Points, in no order, along strands that fork and pass close to each other.
Points whose rows are less than 112 apart are linked; no others are. Some points are linked to none.
J_708: [ 22 -21  35  -3 -46  25 -47  -3  35  30  -4  -4  10   7  -2  22   1 -11
  52 -33 -25   7   5 -48  22   7 -19 -18 -14  38 -41 -12  32 -17  16   3
  -4 -23  15  12  32]
J_7: [ 11   2  20  -9  17   8  10  19 -31 -21 -41  29  13   0 -37 -16 -19  33
   1 -35  10 -23 -45 -16   1  16  12   0  17 -59 -10   3 -35  26   0  -7
 -33  -2 -28 -16   4]
J_819: [ 82 -47 -17  24  19  28 -16 -36  52 -27   5  13   2 -31  21 -27  -2 -24
  15  17   4 -23  -4  -1  15   7  -5  29  21 -13  13  19   6 -67 -17  -2
  48 -17  22  -3  28]
J_105: [ -6 -35   4 -13  -6  27  -2  -4 -27 -41  13  17  11 -17  13 -36 -25   1
   5 -14  22 -33 -53 -46   9 -24 -37  28   6 -11  -6  12 -21 -40   7  -5
   7  -2 -20  -7  44]
J_93: [ 55   8  37 -12  21  43 -17  16  12  15 -66   6  36 -24 -10   7 -31  33
  -8 -44  -7 -14 -28 -48  18  16  21   6  32 -21 -12   4  13   8   3 -16
   7 -24  -1   2  12]
J_641: [  5 -34 -19   3  -5  25   1  -6 -13 -37  24  -4  15 -41  39 -58 -31 -38
 -16 -14  29 -29 -56 -17  13 -28 -28  29   9   6   8  15   7 -47   9   2
  17   0 -32 -21  29]
J_19: [-28  47  32  17  -9   0  -6 -44   3 -29  40  23 -19   7   5 -43   7 -55
  49   9  13   0  44 -20 -19  42   9  39 -29   7 -28 -18 -64   8 -11 -33
  35 -41   7   7   0]
J_478: [-39  70  17  16 -30 -23   4 -30  13 -36  34  -5   8  36  18  -5  19  17
  -3  17  27  12  65  22   5   1   9  33 -10 -37  18 -18 -24  39  -4 -32
  17  25  27  -3 -19]
J_153: [-25  56  22  15   6  -6  -1 -40  -5 -39  42  30 -19   8  23 -37   8 -52
  41  12 -14  -4  11 -21 -27  41 -14  25 -14   9 -16  -8 -58  -1 -15 -20
  18 -28  23   3  19]
J_727: [-44  -3  -8 -39  -7   7   8  60 -11 -16   6 -50 -14 -19  22 -12  23 -20
 -32   2  41 -16 -22  33  -5 -15  15 -39  19  -4  18 -42  14  33 -30  -6
 -38  10 -39 -19 -12]
J_333: [-54  58  -3  -3  -7   0  12  -2 -22   0  23 -18 -14  35  -5   5  41  25
   9  21  31  11  41  19   8 -21  18   7  24  -7   1 -11 -37  30  13 -30
 -34  32  28 -22 -25]
J_87: [-75  46  -5  -5  -4  -8  17   6 -27  -5  33 -16   0  32  32  -2  36  14
   5  26  36  16  40  13   1 -22  -7  -6  22   7   2 -22 -27  29  15 -27
  -9  35  27 -21  -9]
J_211: [ -7   4 -11 -11   7  32  29  38 -43 -47  -3   7  17 -11  -8  -5  31  15
  -6 -19 -13  -4 -38  15 -15 -50  25  -5  49   3  -3  10 -10  30  -6 -11
 -64  -8 -13 -34   2]
J_381: [ 81 -51  31   8 -22  -5  -6 -15  46  23  -7  25   3   4  46   6   8  -5
   9 -16 -23  -2  28  -5 -11   6 -30  14   1  23  -1  -6  55  -9   8   0
  42 -43   8  28  -8]
J_379: [-22 -26 -37 -44  17  25 -15  22  -9  -2  21 -15 -17 -37   8   6 -19 -10
 -30 -11  50  -7 -18 -19 -10 -47 -15 -21 -12  44   0 -12  33 -19 -11  20
   1   1 -36  12   3]
J_307: [-73  30  -9 -11  -9   2  34   6 -40  -5  25  -9  -1  28  43  -8  33   5
   8  29  60  26  60  -2  -5 -30  -9   8  20  20 -32 -56 -29  23  35 -27
   4  13  25 -19 -37]
J_240: [-32  56  43  13 -28 -38  13 -17 -15 -27  14  23   8  41  15  -7  19  26
  -8   6  -4  -8  19  18   1  15  -4  36  10 -32   5  -5 -27  39 -12 -19
 -12  17  19 -19 -22]
J_871: [ 51 -23  19  -3  -5 -21 -14 -20  34  43 -37   0  -5  12  -2  35  20  -1
  -4 -22 -43  13  24  -8  -6   4   4  17  -8  24  14  26  58   3  13  19
  -3 -22  -9  26 -34]
J_912: [ 32   7 -22  -4  27   8  -9  11  10  18 -42 -10 -18 -14 -31  14  -9  17
 -24 -17 -17   2 -20  11  22  11  16 -16  -8 -26  14  34  12  -5  -5  19
 -25  -9 -21  23   3]
J_364: [ 53 -14 -28  16  35  55   7 -16  32  11 -13 -10   5 -17 -35   3 -30  44
   0 -38   1  25   2 -16  29   4  64 -11  27  16 -12  30  62 -11  13  -2
 -23 -32   3  34   5]
J_638: [ 43 -43 -11   8  29 -19  -2  -4  40  30 -53  21  19 -22  10 -20 -16  -8
 -67  -8 -16 -21  15  -7   3   4  24  34 -14  -5  39  28  26   3  10  31
  -9  25  -4   0 -29]
J_347: [-15  18  39  17 -22 -44  24  -7 -32 -24  13  30  14  33   2 -15  16  25
 -16   3   1 -29  -1  17  14  23 -12  21   8 -56  12  -8 -33  42  -2 -13
 -21  24   3 -39 -30]
J_464: [-32  43   9  -5   3   8  34  13 -35 -15  12 -23  -9  31   3  -4  51  14
  -3  13 -13   1   3  24  14 -22  13   2  48 -19   3  13 -27  28   9 -19
 -64  20  23 -43 -12]
J_649: [  9  -4   1  26  10 -42  30  12 -10 -40  13  17  21 -22  44 -31  -9 -39
 -28   2 -11 -13 -41  19  15  20 -50  11  -1 -10  24  14   6  16   5  21
  19  18 -10 -24  18]
J_595: [ -8 -16 -35   5  29  19  -5  11  -4 -14  16  -6 -30 -20  18 -42 -14 -29
  26  33  56  -8 -23 -31   3   9 -49  -3 -14 -19  -4  -6 -32 -53   3 -20
  26 -10 -16  20  36]
J_868: [ 11 -52 -40   6   3  27 -27 -23  14  -8  13   8 -28  -3  16   1 -16  -6
  26   5  11   2   7 -27   5 -14 -22  -6 -29  43   3  17  19 -45  17  11
  28  -9  19  16  39]
J_693: [ 20 -28 -35  12  25 -13  10   0  16  16 -43   4  33 -32   6 -13 -29 -30
 -72 -23 -17 -22  -5  15  28  -9  12  15   0 -14  28  19  12   8  16  45
 -21  36 -26 -11  -9]
J_961: [ 79 -48  46   1 -17  19 -16   8  52  39 -12  20  38 -17  34  13 -17   6
 -13 -15   8 -20  21 -11  19  11 -27  11  28 -21  -2 -28  45 -31 -36  -5
  56 -31   8   8  20]
J_412: [ 76 -34  -1  27  -3  28  -1 -22  50  -9   5  17  25 -35  24 -29 -16 -10
   7  16  16 -35 -22  -2  27  21   0  36  33 -31   3  -4  -1 -76 -24   7
  56 -10  16   2  47]
J_261: [-42   2 -27  10  12  10  -6  -9 -19   0   7  11 -25   9  11 -14  -1 -30
  46  36   5  14  13 -36 -13  22 -25 -10 -31  37 -36 -19 -47 -32   2  -1
  22 -33  11  33  31]
J_378: [  9  53  22  14   3 -19  47  16 -19   3 -25  -9 -15  31 -20  -9  23  10
 -22  21 -36  -6  -4  19   5  23  39  19  23 -61   1  16 -41  16 -19 -14
 -40 -17   4 -36 -17]
J_37: [-43 -19 -23 -13  -4 -17   3  39 -24   6  26  -7 -15  -9 -14 -17 -23 -20
   8  13  87 -24 -13   9  -5 -17 -20 -27 -16 -35   0 -54 -26  15   7 -15
   2  20 -51  -5 -17]
J_652: [ 43 -55   0   9  -6  11 -32 -29  41   6 -25  30  -7  -1   8   9 -24  18
  -7 -19  -1  -6  10  -7  11  -9  -5  12  -5  21   5  31  44 -19  16  19
  30  -2  18  -1   2]
J_164: [-36  43  48  13 -41  -6 -10 -26   8  -3  33  27  -9  23  -8 -20   0 -21
  44 -10  23  -3  41 -16 -10  30  -3  27 -33  14 -45 -18 -38  15  -2 -43
  37 -30  -9  12   3]
J_467: [ 61 -51  -1   1  28  -7  -6 -12  58  50 -53   4   1 -11   5  -9  -1   3
 -51 -12 -18 -17  40  -7  -7  12  40  30 -11 -10  38  21  47  -4   3  20
  -5   1  -8   2 -42]
J_188: [ 29 -60   3   2 -45  28 -43 -30  49  17   4  -5  -6  17   0  20  -2  -2
  57 -23  -8  16  30 -40  18   3   4 -12 -15  43 -16 -23  50 -30  26   9
  16 -13  24  -1  25]
J_563: [ 44 -11   5   5 -15  37 -32   4  29  30 -14 -20  19  -5 -46  26  -2  -2
  60 -49 -19  41  -5 -32  17  11  33 -29  13  33 -29  -1  56   3  18   1
 -47 -32  13  10  17]
J_180: [ 11 -22  33  14 -16 -37  26  12 -27 -27 -15  44  25  -7  16 -30 -27  -5
  -6  -6   8 -38 -39 -11 -13  44 -41  30   3 -60  12 -12 -30  17  20  18
   2  25 -22 -17   1]
J_357: [ 43 -14  -9   8  11  54 -22  -5  31  11  -9 -11   8 -14 -44  20 -21  18
  45 -44  -3  33  -7 -35  15   1  54 -16  26  38 -27  11  59   2  14   4
 -39 -30  22  19  10]
J_765: [-15 -24 -26   6 -33 -17 -26 -25  10  18  19   7  -4  17 -19  24  15  -1
  42 -13 -14  38   4  -7 -18   0  18 -21 -46  73  -9  -3  21 -14  25  42
 -12  14  18   9   2]
J_523: [-43 -11   4 -36  -2  11  18  38 -43 -10  16  28 -33  12  -6  -4  29   4
  13   0  57  -9   8 -21 -19 -37 -12   1  22   6 -34 -33 -34  18 -13 -20
 -44  -1 -14 -27  -7]
J_971: [-62   6   1 -26  -5  -9  16  52 -27  -6  21 -47 -10   2  34 -11  33  -6
 -23  30  46  -4  -8  26   0 -18  -9 -34  17   8  15 -38   5  31 -13 -20
  -9  20 -14 -22 -14]
J_362: [ -3  76  10  -6  -3 -10  19  -4   2  13   7 -47 -27  24 -22  31  15   1
  -3  46 -53  30  12  35 -10   6  40   3  19 -21  -3  22 -26 -11 -19   1
 -25 -10  24  -3 -10]
J_663: [-28  61  21  -1 -22 -34 -27 -22   7  13  23 -16  -4  25   5  33   5   7
  20  13 -40  18  27  20 -36  23  -5 -13 -33  12   1  -9  10   1  -8  -7
  17   4   9  54 -15]
J_590: [ 17  11   1  23  16 -28  21  -8 -11 -53  33  21  -4 -21  44 -30   2 -42
  -3   7 -18  -1 -41   3   1  19 -53  12  -9   5  17  20  -9   8  -4   5
  23   2  10 -21  24]
J_344: [-44  41  -6  11  10 -40  15   2 -20 -30  44  -6   2   7  39  -7  10 -10
  -8  28  -5  12  -3  26   5   9 -33 -24 -12   7  19   1  -5  19 -12 -14
  24  21  16  -5  23]
J_715: [ -8  14  -8 -20  31  17 -18  25  -1  10  -9   2 -33  -6 -48   1 -19  28
  11 -15  53 -13 -27 -12  15  -4  -1 -34  -4 -28 -16  -5 -20  12 -10 -11
 -26   4 -24  20  11]
J_854: [ 10   5  27 -14  15  27 -13  10  -5  -3 -24  18  -8  -2 -49 -15 -35  32
  16 -38  47 -20 -41 -33  26  11   2  -9   9 -44 -25  -2 -24  19  -7 -20
 -22  -6 -15   0   9]
J_981: [-65  24 -27  -8   4  -3  -1  18 -37  29  14 -14   9  18 -12  29  21  19
  13  43 -10  26  23  13 -39 -19   9 -30  -7  36 -10 -29 -20  -2  -5   3
   4  30  33  30 -23]
J_177: [-23   1 -28  -2 -20 -21 -13  -5  -3  16  23   6  16   8 -22  27  38  -5
  22  -2 -21  41 -10  25 -16 -17  33 -10 -15  70  -9   4  -2  -3   9  38
 -44  21  27  -6   2]
J_328: [-51  65  -8  22  -8  -1   5 -27   0 -34  34   8   4  16  20 -14   2  -8
  22  26  38  27  69   8 -26  12  16  20 -31  -7   1 -36 -46  33  -2 -35
  55   0  29   2 -12]
J_422: [ 70 -14  19  -8  23  27 -17   5  25  27 -62  16  44 -32  -1   0 -28  28
 -32 -37  -4 -24  -6 -38  14  12  39  14  23  -7   8  10  17  -3   7   3
  19 -13   0   1   3]
J_327: [-24 -16 -31   3  19 -30   8   8 -20 -17  28 -43  18 -17  11  -1  -5 -18
 -27  27 -24   9 -20  35   0  -7 -29 -40 -43  17  38  12  42   4   5  -1
  40  43   0  11   1]
J_573: [-39  29   7 -11 -18  -1 -21   6 -14  18  -1  22 -16  19 -24  23  22  15
  39  -6  -1  12 -10  -2 -14   1   1 -10  -7  36 -36  -2 -27  11  -8   5
 -30   0  12   7  21]
J_53: [ 19  -3  35  -7   3 -18   4  16 -27  -7 -49  29  20   0 -20 -13 -17  23
 -12 -25  -1 -33 -39 -23  -8  30  -5  16   8 -59   8  -5 -36  23   5   5
 -12   8 -25 -14  -8]
J_178: [ 21 -31 -21  13  10 -10   3   0  11   2 -28  24  44 -42  31 -22 -41 -29
 -54 -24   3 -34 -26   9  19  -5 -17  25  13 -16  25   8  13   7  28  46
   8  39 -29 -17   4]
J_40: [-26 -30 -51 -25  25  22   9  20 -30  13  15 -45  -4 -15 -47  36  16   4
   2  24 -21  23  -3  12 -40 -41  18 -40 -16  34  27   8  24  -5  -9  16
 -15  28   1  29 -34]
J_605: [-41  59   6   9  -2 -39   0 -11  -3 -23  31   1   0  24  29  14  10   6
   0  23 -21  16  15  27  -9  14 -16  -5 -14  12  11   3  -5  12 -14  -5
  16  19  23  20   9]
J_557: [ 22   1 -26  24  14   2  28   8  -4  -8 -32  -1   7  -7 -40   9   6   2
 -16  -3 -51  28 -13  18  -7 -18  53  14  14  20   3  60   9   4  -4  17
 -45 -28  -1  -4  -6]
J_17: [ 77 -32  40  12 -17  16 -10  -2  56  13 -16  17  25 -23  35 -16 -16  -2
   2   4  14 -31 -15 -13  16  31 -27  25  28 -36  -8 -20  13 -51 -24  -5
  60 -27  14  13  40]
J_561: [-42 -11 -17 -37   7  16  -4  42 -25 -12  16   6 -24 -12  10   1   4  -6
 -10  -3  48  -3 -20 -13 -15 -43 -22 -11   5  28 -12 -16  -4   0 -29   2
 -25  -3 -31 -10  10]
J_621: [-20  36 -16  -3  14 -13  36  26 -15   0  11 -61 -19  13 -27   4  11  -5
 -27  40 -12 -10  -8  46  19 -17  23 -38   5 -50  15   3 -37  10  -6  -6
 -32  20  -4 -23 -10]
J_625: [ 28  -5 -29  33   7   6  57  17   2  -8 -34  -2  15 -13 -34 -16  -8  -8
 -35  24 -55  34  -2   3 -19 -11  63  31   9   9   0  62  10 -14  -5  14
 -38 -32  -7 -12   7]
J_618: [ 59 -48  30   0 -21 -18 -11 -26  45  40 -19  10   3  21  24  29  24  -1
  12 -30 -38   9  45  -5  -8  -1 -11  10  -5  28   1  -2  69   1  26   9
  12 -25  -5  23 -31]
J_746: [  9 -20 -10  23   2 -30  19  18   1 -18  -6  18  34 -30  42 -30 -29 -42
 -37 -15   0 -23 -40  17  22  12 -44  19   7 -28  19   2  11  13  20  41
  11  31 -27 -15  21]
J_207: [ 63 -39  12  -3   0  29 -33 -18  47  42 -15   7  11 -22  10  20 -31  31
 -24 -23  22 -21  10   6  44  18   8  -1  21 -17   5 -16  37 -29 -19  19
  47  -4  12   3  25]
J_828: [  0  42  22 -13 -13 -22 -18 -24   2  32   8 -45 -11  24 -25  47  12  10
   8  20 -69  18  18  15 -30  14   6 -16 -22  -7  16   7  20 -15  -7   2
   3  -2   0  47 -33]
J_30: [ -9 -30 -26  -4  -8   8  -3  10 -10 -32  27 -21  -4 -42  44 -46 -32 -47
 -18  -8  36 -15 -50   2   9 -22 -31   9  -4  19  14   6  25 -20  -5   6
  16  -4 -36 -26  30]
J_640: [ 18 -54 -13   2   3   6 -19 -44  45  16 -22 -13 -22  23 -38  36   1  17
  32 -22 -13  26  28   5 -12  -5  28  -9  -6  27  16  20  59  -6  40  31
  -9   6  -2  -2 -30]
J_149: [-36   0 -14   9  -3 -26  -3  24 -16   3  19   0 -16   2 -22  -8 -16  -1
   5   6  62 -22 -17  22  12  -1 -23 -22 -18 -42  11 -22 -32  20  12  -9
   0  32 -37  -7  -9]
J_158: [-30 -17  25  -8 -21  -4   7   7 -53 -52   3  33  10   4   8  -4   3  21
  10 -11 -15 -18 -42 -14 -19 -22 -25  15  13  -3  -4   3 -35  14   2  -6
 -15   8  -6 -40  18]
J_54: [ -5 -10 -15  12  14 -47  13  -4   3 -18   6  -8   7  -5  13  17  -1  -8
 -43   9 -30  12  -9  34  18  -5 -23  -4 -26  23  35  38  30  11   3  26
   9  25   3   2  -5]
J_236: [-65  33 -29   4 -15  -8 -11  -5 -25  26  21  -6  24  20   3  20  12  15
  27  31 -25  39  32   6 -47   8  12 -30 -25  43 -12 -39 -10 -15   1  16
  18  30  42  36  -7]
J_47: [ 38  -2   2  -6  10 -13 -22   1  17  29 -45  -2 -13  -3 -13  24   2  12
 -25 -14 -25  -2  -9   9  17  20  -6   0 -15 -11  21  32  25  -1  -2  21
  -2  -5 -12  25  -7]
J_227: [-21  -1 -36 -31  13  15   5  41 -10 -16   9 -41  -6 -34  -9   0   6 -15
 -41 -13  19  -3 -26  33   1 -40  18 -36   7   9  17 -10  17  12 -26   6
 -45   7 -48  -1 -11]
J_884: [-64  51 -24  17   4  -5  -6 -13 -17  -3  24   2  27  18  23  -3  -8 -13
  30  40 -20  39  50   5 -60  20  17 -31 -31  19 -14 -45 -22  -2  -4  -1
  47  15  54  31  -9]
J_32: [  4  -1 -46 -10  31  20   3  18  -8  -5  -6 -24  -9 -28 -29   6  -7   1
 -34 -18  -1   5 -25  32  15 -31  19 -32  -5  -4  16  28  10  -1  -8  23
 -37   6 -34  12  -2]
J_562: [-10  35   8   7   3   0  37  20 -36 -15 -11  -4  -9  29 -14 -11  36  21
 -11   8 -23  -9 -11  29   9  -3  24   7  37 -43   1  18 -38  25  -6 -21
 -56   2   5 -40 -12]
J_219: [ 58 -48 -34  21  18  25 -24 -44  40 -30  13   7 -29 -21  26 -16   0 -37
  30  19  -4  -5   4  -8   3   4 -20  13  -8  19  21  29   7 -54   5  -3
  38 -17  31  -2  26]
J_371: [-61   8 -14  19   2   1  14  -9 -28  -9  20  20 -24  19   1 -22   1 -21
  41  41  39  10  33 -31  -9  14 -18   3 -23  23 -53 -31 -67 -13   0 -21
  28 -32   3  15  11]
J_460: [ 57 -23 -46   5  47  49   7 -30  34  31 -17 -16   5 -29 -25  -5 -27  41
 -36 -39   8  -2  11   6  42   8  61 -24  18  -9   1  12  37 -19  12  15
  -7  -4 -15  21  -9]
J_137: [-16 -40 -45 -21  13  24 -20   6 -10  -3  17   1 -24 -17  17   5 -19  -3
   6   6  36   1  -8 -30  -3 -39 -31 -11 -21  45  -4   4  17 -38   3  17
  16  -5  -5  20  32]
J_821: [ 41  27  14 -18   2 -20  27 -14   8  36  -6 -63 -26   7 -22  49   9 -14
 -18  29 -86  34  16  10 -23  16  30   6 -22 -10  16  19  21 -18 -15  25
   1 -28  -5  19 -35]
J_975: [-27  20 -23  -1  15 -17  10  30 -15   2  -1 -23 -15   9 -34   0  -4  -1
 -14   9  18 -22 -23  39  20  -6   4 -34  -3 -54  15  -6 -33  18  -3  -5
 -36  20 -35  -7 -13]
J_468: [ -6 -10  42  20 -27 -39  25  -2 -41 -38  15  45  16   9   9 -33 -13  12
   4   1   7 -33 -23   1 -10  37 -40  25   1 -57   4 -13 -42  25   7  -8
   0  19 -10 -37 -13]
J_754: [ 78 -43  11  -2  29  20 -12  -5  49  51 -51  16  38 -23  -2  -9 -14  18
 -42 -31  -7 -24  41 -29   0  12  64  18  22  -5  21   7  43  -2  -8  -3
  15  -6  -2  -5 -22]
J_192: [-47  -2  14 -15 -15   8   5  11 -23   0   7  36 -31  25 -40   0  24  21
  36   6  61   3  24 -28   2 -13   1  13  -3  13 -51 -32 -60  28 -10 -29
 -20  -8   4  -7  -3]
J_98: [-24 -25 -24  -6  -6 -11  -8  21  -7 -19  14 -26  12 -36  26 -24 -27 -33
 -38 -15  27  -9 -42  35  20 -21 -25 -16  -9  11  19   0  30  12  -3  17
  -1  19 -44 -16  16]
J_788: [-23  47  15   4 -30   8  10 -22 -31  -6  21   3 -13  37 -19  -7  44  35
  16  -5  32   3  52  10  15  -7  29  37  14 -24   1  -2 -41  48  18 -44
 -39  20  31 -36 -38]
J_867: [ -6   2 -23   3   1  -6  -4  -1  -7  -2  -8   9  -1   2 -34  31  15   3
   4 -14 -34  26 -17  22  -1 -27  24  -3   4  44   3  41   6  10  -1  25
 -45   4  11  -3  -4]
J_367: [ 30  29  44 -10 -12 -23 -18  -8  13  51 -14  -3   8  15  -2  42  25  -8
  14 -29 -56  12  19  -6  -1  14 -19  -7   0  15 -19  12  33   2   6   0
 -15 -28 -22  42 -18]
J_414: [-45  34  23   8 -31 -15  -9 -13 -13   4  19  26 -24  25 -24  -2  10  18
  30   3  45   4  28  -5  -2  14  -5  16 -29  10 -24 -14 -49  27  -3 -36
  21  -3  -1   0  -7]
J_247: [ 38  -8  56 -12 -21  30 -42  10  33  33 -28   3  15  -2   4  37 -13   3
  30 -43 -21  -6   5 -43  25   8 -36 -10  15   6 -35   2  30  -5   6 -21
   7 -28  10   9  19]
J_789: [-24  -5  13 -20 -10  15   8  21 -56 -42  -4  25  13   0  -3   7  21  26
  10 -18 -13  -9 -41   1 -18 -37   2   4  32   5 -11   2 -28  32   1  -6
 -42   4  -1 -44   9]
J_442: [-12 -16  24   2 -18  -7   9  -2 -39 -56   7  37  10  -1  16 -19 -10   2
  11  -1 -16 -21 -48 -26 -14  -1 -41  30  -3   1  -7  14 -33  -7   8  -6
   9   0  -3 -21  35]
J_540: [ 56 -41 -16  -8  28  46 -24 -34  41  33 -15 -10  -5 -19 -18  25 -26  48
 -22 -35  16  -6  21   7  41   7  46 -21  19  -7  15  -1  48 -16   3  19
  23  -1   3   5  -4]
J_279: [-58  71 -12  20   1  -5  -9 -22   3 -26  27  11  10  12  25 -10 -13 -17
  32  38   8  32  66   6 -48  16  19 -10 -30   4  -9 -42 -36  15  -8 -22
  50   0  44  17 -12]
J_397: [ 27 -69 -17   4  15   5 -18 -49  47   8 -21  14 -16   7   0  16 -23  31
 -12 -15   5   2  31  17  -2  -5   3  -3 -10   7  21  24  57 -18  29  23
  21  15   5  -8 -21]
J_380: [ 17 -57  -7  -1 -28  11 -34 -39  45  21  -4  -5 -14  19 -25  27   0   9
  57 -29  -4  28  21 -24  -4  -2  17 -19 -25  48  -3  -8  52 -14  45  27
   0   2  10  -1  -3]
J_848: [ 17  76  41   5 -10 -26  28   6  -5  20 -26  -9  -8  36 -28   2  21  -4
  -6  12 -41   4  13  11 -12  18  34  27  25 -40 -23  18 -25  14 -24 -32
 -32 -41 -14  -7 -25]
J_36: [ 24 -25   9  -5  -2  20 -20  -8   4  -7 -18  30  13 -20  10 -15 -33  18
 -15 -24  18 -34 -47 -29  22  -7 -25  18   7 -19  -2  15  -7 -29  11  20
  21   9  -3  -2  36]
J_658: [ 37  47   9  -8   2 -14  44   3   3  31  -2 -51 -31   3 -24  34   0 -13
 -20  39 -76  44   8  25 -22  24  39   1  -4 -16   0  26  -1 -20 -26  19
  -5 -31  10  -2 -12]
J_991: [-47   6 -39 -19  18  12  11  30 -40  30  14 -40   5   6 -34  32  32   8
   7  47 -28  23   7  13 -43 -31  19 -36   5  30   6 -17 -10  -7 -12   1
 -11  31  30  31 -32]
J_770: [-27 -29 -41 -19  17  -5   5  12 -20  -3  14 -59   6 -18 -23  21   2  -1
 -31  18 -27  11 -15  31  -5 -31  -5 -40 -33  17  39  14  35  -2  -1  13
   2  42  -6  10 -22]
J_134: [ 77 -71  42  -5 -10   9 -17  -5  52  37 -23  27  32  -6  25  18 -14  11
  -9 -25  -9 -12  41 -24   3  -5  -2  17  27   7   7 -15  59 -11 -17  -4
  45 -30   9  -3  -6]
J_15: [ -1   0   6  17  13 -59  29   9  -5 -22  -2   4  25   0  23   1   8 -12
 -60  11 -36  -3 -17  21  26   5 -21  18  -8   6  32  23  14  25  -8  32
   1  20   1  -7   2]
J_598: [ 37 -11  29  -4  -7   8 -28   6  25  23 -41  25  -3 -11   9  -4 -28  15
 -12 -22  19 -29 -31 -12  25  28 -28   5   7 -37  -5   1   1 -13   4  11
  23   4 -10  18  23]
J_324: [  5  19  12  18  11  -1   1 -27  -9 -51  22  24 -21  -8  27 -31  13 -56
  34  15 -30 -12 -30 -26 -11  28 -40  25 -13  12  -2  20 -48 -15  -7 -14
  11 -23  19   3  32]
J_740: [-31  61   0  -5   4 -12   3   3 -13  11  13 -49 -20  24 -38  24  12  18
 -10  54 -23   4  11  33 -10 -10  25 -20  -1 -27  11   3 -35   1 -14 -18
  -7  18  18   1 -25]
J_239: [ 41  -8  65 -10 -19  18 -27   7  33  18 -36  20   9  -1  14   9 -18   6
  10 -27  -2 -21 -12 -38  15  15 -47   8  10 -16 -25   3  14 -11  -1 -20
  27 -22   2  16  20]
J_834: [-69   7 -16  -2 -10  -1  36   5 -41 -10  24  17 -15  29  25 -12  24 -12
  21  37  52  20  44  -9 -12 -20 -14  10   2  24 -56 -58 -55   4  12 -20
  12 -19  11  -8 -19]
J_992: [-62   9 -11 -11   1 -25  15  36 -33  -7  30 -41   2  -1  29  -8  20  -5
 -20  31  17   2 -11  35   5 -16 -22 -43  -2  11  20 -17   3  20 -12 -17
  10  28  -8 -10   8]
J_222: [-36 -19 -28  -1   7  -4   8  28 -23 -13  31 -10 -27 -16  20 -43 -23 -39
  16  24  68  -9 -27  -8  -9   4 -49 -13 -17 -20  -2 -29 -23 -20   1 -18
  23   0 -37  -8  15]
J_709: [ 14  64  38  -1 -11 -18  -5   2   4  36 -25  -8  -1  22 -39  24  25  -3
  16  -8 -48  12   1   6  -7  17  17  -2  17  -8 -30  23  -2  11 -17 -22
 -30 -37 -16  19 -13]

A fork is a point with three links. Follow the links from the first point to the second and name the forks in between, in order.
J_378; J_961 => J_871
J_367; J_371 => J_333
J_54; J_638 => J_649
J_188; J_867 => J_380
J_207; J_379 => J_961
J_36; J_211 => J_105
J_412; J_47 => J_961 J_871
J_397; J_442 => J_380 J_105
J_788; J_381 => J_333 J_871

Follow the links from the first point to the second, and from the first to the third. Name the last point that the two ways share.
J_93; J_324; J_54 => J_649
J_540; J_219; J_618 => J_961
J_867; J_598; J_397 => J_380
J_819; J_32; J_848 => J_871
J_227; J_540; J_562 => J_871
J_247; J_557; J_397 => J_380
J_618; J_412; J_563 => J_961

A fork is a point with three links, a tip a point with one. Leave the first point through the second and follow the links. Name the first fork or tip that comes.
J_971; J_727 => J_871
J_239; J_247 => J_380
J_87; J_307 => J_261
J_828; J_821 => J_595

Name the points in between on the shortest way along the links from the first point to the second, in order.
J_98; J_36 => J_30 J_641 J_105
J_328; J_327 => J_279 J_884 J_236 J_981 J_991 J_40 J_770
J_460; J_47 => J_540 J_207 J_961 J_134 J_381 J_618 J_871
J_854; J_478 => J_7 J_53 J_180 J_468 J_347 J_240
J_638; J_40 => J_693 J_178 J_746 J_649 J_15 J_54 J_327 J_770
